A landscape with many peaks, sampled at points; each row gives a point and its height.
From any point a climber takes the steepest step (rise divided by distance) to one of its 2 nearest points. It stops when none of these is higher. Distance is the straight distance between rows; heights are no part of it.
q521 (h 0.67): [112 127 104  71 133  82 137 101 111 136 109 130 120 163  86  90 176 132
 172 174]
q439 (h 0.96): [210 154 158 144 129 107 120 147 139 153 121 104 138 134 138 128 153 131
 125 104]
q835 (h 3.23): [153 149 141 169 135 178 163 144 140 136 116 182 176  87 127 130  75 156
 124 153]
q369 (h 2.66): [110 184 140 105 177 168 172 147  87 145 113 116 129  90 135 137  59 126
 117 147]
q212 (h 5.21): [139 192  62 117 121 148 121 179  98 142 128 133 126  83  90 169 100 109
 131 141]
q239 (h 5.53): [156 172 101 127 126 136 141 118 108 142 115 150 105 136  93 152 130 159
 137 158]
q894 (h 2.59): [113  98 148  83 130 135  73 125 173  97 150  39 101 142 142 141 151 172
 132 144]
q715 (h 5.57): [ 89 125 136  89 116 145 132 108 104  91 110  92  90 103 109 106 119 110
 138 134]
q900 (h 1.84): [155 188 138 169 140  89  91 116 145 112 126 127 145 158 111 172 157 136
 152 121]
q764 (h 5.10): [132 188  84 120 119 146 124 154 153 122 150 130 115 117 110 146 157 152
 137 176]
q166 (h 5.37): [119 132 143 140 122 126 125  78 131 135 155 128 112 120 172  99 111 178
  99 139]
q344 (h 2.29): [158 165 114 183 131 123  81 163 152 148 137 156 145 145 116 178 159 114
 123 121]
q721 (h 5.39): [ 80 123 116 111 133 134 139  99 113  64  95 117  73 118 122  97 152  93
 134 114]
q698 (h 5.05): [118 113 161  86 159 137 113 139 147 148 179  68 134 153 137 160 104 153
 103 124]
q809 (h 2.04): [ 85  49 170 126 120 160 141 110 106 120  87  95 146 133 148 178  77 125
 127 155]
q122 (h 4.85): [134 146  94 147 119 133 160 142 129 154  84 191 136  80  84 119  79 117
 153 152]
q498 (h 2.47): [ 99 144 160  84 142 157 165 129 108 132 102  75 102 100 129 136  52 119
 116 158]
q70 (h 2.57): [122 190 110 117 123 134 121 112 148  78 103 126 117 131  77  99 180 126
 198 142]
q610 (h 3.73): [ 75 100 130 100 129 157 142  71 118 117 104 125  80 127 173 113 105 127
  73 148]
q356 (h 2.14): [132 111  82  86 145  71 113 111 130 167  78 118 108  94 118  77 119  92
 197 110]
q577 (h 3.25): [114 134  75 147 122  99 156  94 110 130  94 217 119 118 122  88 144 101
 122 133]
q461 (h 3.19): [113  75 136 108 129 100 125  93 181 176 160  97 123 140 160  84  90 171
 115 125]
q491 (h 5.20): [162 138  59 121 132 102 131 199 124 119 153 129 142  59  76 154 142  67
 137 151]
q662 (h 3.68): [148 167 174 132 128 162 127 124 109 116 146 121 150 150 115 155 120 139
 125 109]
q291 (h 4.24): [137 172 134 142 145 137  92 154 155 160 185 116 141 145 170 153 130 145
  92 124]
q603 (h 2.07): [156  73 204 161 109 120 121 104 125 103 103 105 136 138 160 109 112 134
 136  85]
q850 (h 1.76): [165 152 126 155 157  96 136 133 132 187 115 185 187 157 114 160 131 144
 129 146]
q21 (h 4.17): [104 105 133 124 142 137 144  88 114  91  73 149  95 150 169 116 146 118
  70 111]
q488 (h 2.77): [114 142 109 148  94 149  83 110 135  94 139 142 103 114 136  86 156 185
 145 143]
q257 (h 4.72): [127  94 180 118 190 113 133 179 138 169 159  53 178 144 174 138  81 133
  90  87]
q487 (h 3.50): [ 69  53 147  75 109 154 149  88 161 112 133 109  80 127 174 117 119 136
 102 160]
q685 (h 3.63): [151  96 172 134 114 142 131 103 119  72 120  83 131 161 126 138 172 130
 149 135]
q821 (h 4.31): [134 160 106  87 133  89 141 185  98 167 123 173 162 113  75 124 120  96
 170 126]
q882 (h 5.33): [ 97 138 135  66 122 157 117 140 144 131 168  95 100 144 116 143 104 175
 120 136]
q993 (h 2.44): [139  75 185 153 108 106 104 111 136 114 127  89 111 119 172  72 128 156
 117  79]
q164 (h 4.82): [128 207  75 133 146 151 114 148 116  88 148 115 125 123  96 148 174 125
 146 158]
q66 (h 1.55): [ 51  48 146 106  89 158 131 114  94  80 147 119 112 114 144 138 101 114
 114 134]
q278 (h 0.85): [107  97 171 122 126  89 139  73 115 101  81 166 131 155 104 109 148  96
 148 121]
q389 (h 4.49): [162 149 132 145 120 118 153 138 141 149  81 209 153 111  79 147 104 122
 156 172]
q949 (h 2.98): [105 147  83 134 123 122 144 118 129 103  73 186  84 105 146  85 142 103
 112 116]
q263 (h 2.28): [ 77  97 181  94 144 158 144 117 122 127 127 102 127 125 130 167  57 146
 113 160]
q688 (h 4.06): [150 172  98  96 130 124 131 194 123 134 116 178 134  89  61 152 138  84
 171  99]
q134 (h 4.81): [131 137 126 158 110 137 135  68 128 117  99 159 104 127 187 106 130 148
  83 126]
q550 (h 1.77): [ 73  42 178 146 105 151 135  99  97  79 121 123 154 139 154 151 100 117
 117 131]
q304 (h 3.44): [157 138 102 168  85 123 135 117 123 105 141 177 152 130  90 116 156 148
 151 155]
q103 (h 5.01): [121  63 157  98 163 122 109 168 141 166 189  59 166 153 180 149 122  88
  85  92]
q174 (h 5.41): [150 147  62 138 101 123 148 161  96 130 144 135 131  63  84 149 104 108
 147 139]
q575 (h 5.23): [125  72 154  94 121 104 124 197 169 151 205  46 158 137 153 145 141 105
 119  94]
q412 (h 3.41): [127 124 145 147 154 129  76 173 147 170 173  92 118 159 165 105 151 106
  82  58]
q845 (h 4.57): [117 164 115 109 145  85 150 134  82 150 110 151 145 109  76 125 100  95
 183 110]
q895 (h 3.28): [ 99  38 144 124  89 150 122  87 143  85 102 120 109 132 180 142 169 101
 104 131]
q832 (h 2.93): [107 187 155 130  95 150 142 127 122 100 160 150 114  96 138 115  95 151
 134 136]
q804 (h 2.82): [145 105 156 100 136 121  96 183 177 125 136  28 115 141 151 111 152 156
 127 115]
q244 (h 2.99): [ 82  56 144 126 119 100 108 136 163  96 152 110 127 131 217 124 152 118
  72  95]
q826 (h 4.97): [114 193  53 130 162 121 108 176 109 123 141 138 120 125  76 159 129 102
 130 136]
q302 (h 2.88): [114 180 139 148 186 190 160 148 115 139 128 149 150  94 127 147  77 140
 114 160]
q789 (h 4.59): [152 151 141 140 132 128 131 157 158 192 176 106 157 129 174 126  95 174
  93 116]
q788 (h 3.45): [155 186  93 125 131 171 164 170 118 148 141 186 129 105 122 165 139  55
  95 128]
q622 (h 4.39): [157  72 183 140 149 118 127 168 108 153 140  52 164 140 161 140  72 149
 102 112]
q817 (h 6.89): [ 98 145 119 140 150 154 181 107  53 115  98 154 150 128 100 119  73 142
 138 125]
q748 (h 2.51): [126 162  68 140 108 123 127 134 130  89  92 130  90  66  98  71 147 104
 186 130]
q249 (h 5.58): [ 84 122 126  67 125 167 129 135 122 136 150 121  80 100 126 105  67 165
 128 129]
q529 (h 3.69): [139 191 105 124 112 181 141 176 114 122 191 148 120 107 109 154 141 103
  96 132]
q410 (h 3.09): [157 143  92 183  89 130 112 117 117 103 149 141 119 120 129 114 151 181
 143 146]
q708 (h 5.09): [ 92 131 103 108 127  85 148 105 110  92  94 148  90 121  99  76 160  78
 170 104]
q408 (h 2.75): [160 140 155 136 211 143 136 131 118 178  96 135 167 174 115 169 118 113
  99 111]
q80 (h 3.06): [157 126 154 124 150 125  82 176 157 136 150  50 109 146 159 130 161 124
  90  99]
q598 (h 2.87): [114 170 139 148 120 124 109  94 125  61 105 132 120 137  92 126 157 128
 166 131]
q798 (h 3.35): [ 85  54 144  92 120 136 142  77 162 140 157 102 126 140 176 108 105 162
 100 137]
q99 (h 3.67): [104  63 140 149 117 137 124  92 139  89  79 139 120 148 195 140 150 116
  66 101]
q503 (h 1.45): [167 142 137 171 137  66 107 106 119 118 117  76 151 177 125 153 152 138
 147 118]
q645 (h 3.65): [134 133 143 173 118 164 124 127 134 148  91 171 138 103 148 116  75 175
 126 154]
q592 (h 5.66): [117  28 131 110  85  83 147 160 148 125 185  37 134 112 148  82 134 133
 150 122]
q814 (h 1.59): [125  60 169 179 134 114 123  80 102 115  79 123 156 153 150 125 108 138
 122 102]
q526 (h 3.24): [128 171 161 148  99 145 131 111 116  86 138 136 118 137 111 123 130 136
 150 110]
q679 (h 2.74): [108  38 151 136  88  87 102 118 144 104 142  76 116 115 187  85 146 134
 107  95]
q735 (h 2.69): [109 191 124 164 117 127 124 141  98 112 158 159 119  94 111 153  71 146
 145 143]
q253 (h 2.78): [151 127  99 185 134 143  93 159 163 145 142 196 138 146 109 160 176  73
  86 130]
q585 (h 5.89): [122 141 101 103 108 161 137 126  91 124 104 110  81 102 118  97  92 139
 139 122]
q459 (h 2.10): [135 147 105 125 161 171  98 130 131 148 143 103 103 180 139 156 191 111
  87 125]
q628 (h 2.22): [163 154 118 159 175 160 135 132 149 184 111 174 156 162 120 175 128 119
  90 140]
q359 (h 3.16): [147 136  97 150 134 137 154 162 154 147 132 205 148 123  99 163 166  70
  89 151]
q636 (h 4.08): [130 147  91  85 125  94 152 177 110 159 154 193 158 146  74 140 165  98
 161 140]
q121 (h 3.03): [121 130 127  96 139  98 118  95 191 169 191 103 141 133 136 125  84 191
 125 131]
q223 (h 3.33): [171 117 157 132 176 174 136 146 111 153  90  95 164 166 137 178 117 142
  87 107]
q311 (h 2.70): [114 164  89 149  80 144 136 126 130 113 109 173  92  77 113  84 127 117
 142 133]
q746 (h 4.76): [122  78 175 114 132 115 111 124 134 134 152  63 147 151 169 156 102 151
 123 141]
q899 (h 3.26): [102  62 166 135 145 117 109 115 147 107 110 132 130 125 211 120 130 121
  54 103]
q276 (h 0.68): [187 143 150 145 117 130 106 129 134 113 146  81 123 146 156 100 168 169
 146 108]
q907 (h 1.09): [138 108 113 140 130  77 115  78 133 110  98 104 129 184 107 120 170 150
 164 135]
q576 (h 3.85): [137 147 129 181 146 142  72 150 152 174 178 124 115 137 157 142 153 115
  75 100]
q634 (h 3.81): [142 153 110 115 101  89 146 133 129 145 156 190 147 132  76 115 166 135
 176 156]
q763 (h 4.98): [164 135 155 161 115 115 135 108 141 166 166 107 126 127 182  84  97 184
 112 137]
q142 (h 2.38): [153 170  59 118 138 118 117 150 136 114 107 123 111  64  84 108 145 104
 190 153]
q914 (h 0.54): [106 121 162 124 134 103 144  97  98 102  80 142 142 152  80 154 106 108
 161 116]
q923 (h 4.83): [108 158 101 118 129  91 159 100  85 118 104 147 110 106 106 103 119  91
 178 122]
q26 (h 3.56): [106 134  97 116 107  66 163 114 126 143 135 210 138 115 103  80 154 117
 162 156]
q853 (h 3.92): [126 191 139 122 120 167 118 169 155 144 185 154 140 114 130 163 121 132
  94 136]
q155 (h 2.25): [147 134  69  94 133  74 100 141 144 165 108 129 114  70  92 108 140 102
 212 122]
q918 (h 4.21): [135 138 138 161  91 161 124  90 140 142  85 185 114 104 161  97 115 150
 120 129]
q784 (h 3.89): [176  88 149 149 157 125 128 128 100 140 103  79 159 164 127 154  97 146
 112 113]
q780 (h 2.46): [148 167  94 107 167 141 117 127 125 150 110 133 117 188  93 156 182  98
 100 133]
q580 (h 6.27): [ 90 143  98 130 135 170 153 100  84 127 106 152 100 108 135  88  82 142
 114 132]
q998 (h 2.45): [114 118 149 127 102 133  82 113 170  98 164 117 118 118 157  68 148 194
 150 100]
q682 (h 0.84): [109 112  98 117 119  95 130  83 129 109 109 153 121 166  98 101 194 142
 175 146]
q868 (h 5.16): [137 110  65 134 117  82 151 154 106 152 114 174 155  61  72 123  98 110
 164 153]
q572 (h 5.42): [128  64 150  83 115  98 141 141 175 140 205  43 155 141 141 123 132 136
 152 100]
q615 (h 6.15): [139 116 121 126 135 153 160  97  89 130 100 147 133 161 107 140 105 163
 127 139]
q392 (h 3.22): [127  69 179 130  94 147 131  88 140  82 127  79  97 129 172 120 167 117
 129 148]
q984 (h 1.20): [126  72 150 156 133 101 143  66  89 112  98 148 143 165 144 122 146 102
 119 111]
q791 (h 4.19): [143 103 189 122 108 165 131 116 116 106 141  98 150 172 133 171 132 134
 118 102]
q416 (h 3.80): [145 185 121 117 109 134 125 165 143 119 124 178 119 124  83 144 164  79
 167 122]
q496 (h 2.83): [143 171  75 118 150 143 130 153 143 184 136 194 132 172  88 165 176  73
 114 144]
q625 (h 1.34): [209 137 145 161 135  96 115 155 134 161 102 154 175 158 131 151 127 143
 141 110]

For each start below, name the point where the climber stops.
q142 => q817
q923 => q817
q809 => q166
q788 => q166
q488 => q817
q804 => q166
q746 => q817

Call two points neighbours if one is among the 2 nearest of the other. Go from one point of each pair to the other, from neighbour to neighbour, staying as high as possible. Name the lowest point that can't be avoided.
q817 and q174 => q164
q174 and q592 => q622
q791 and q21 => q392
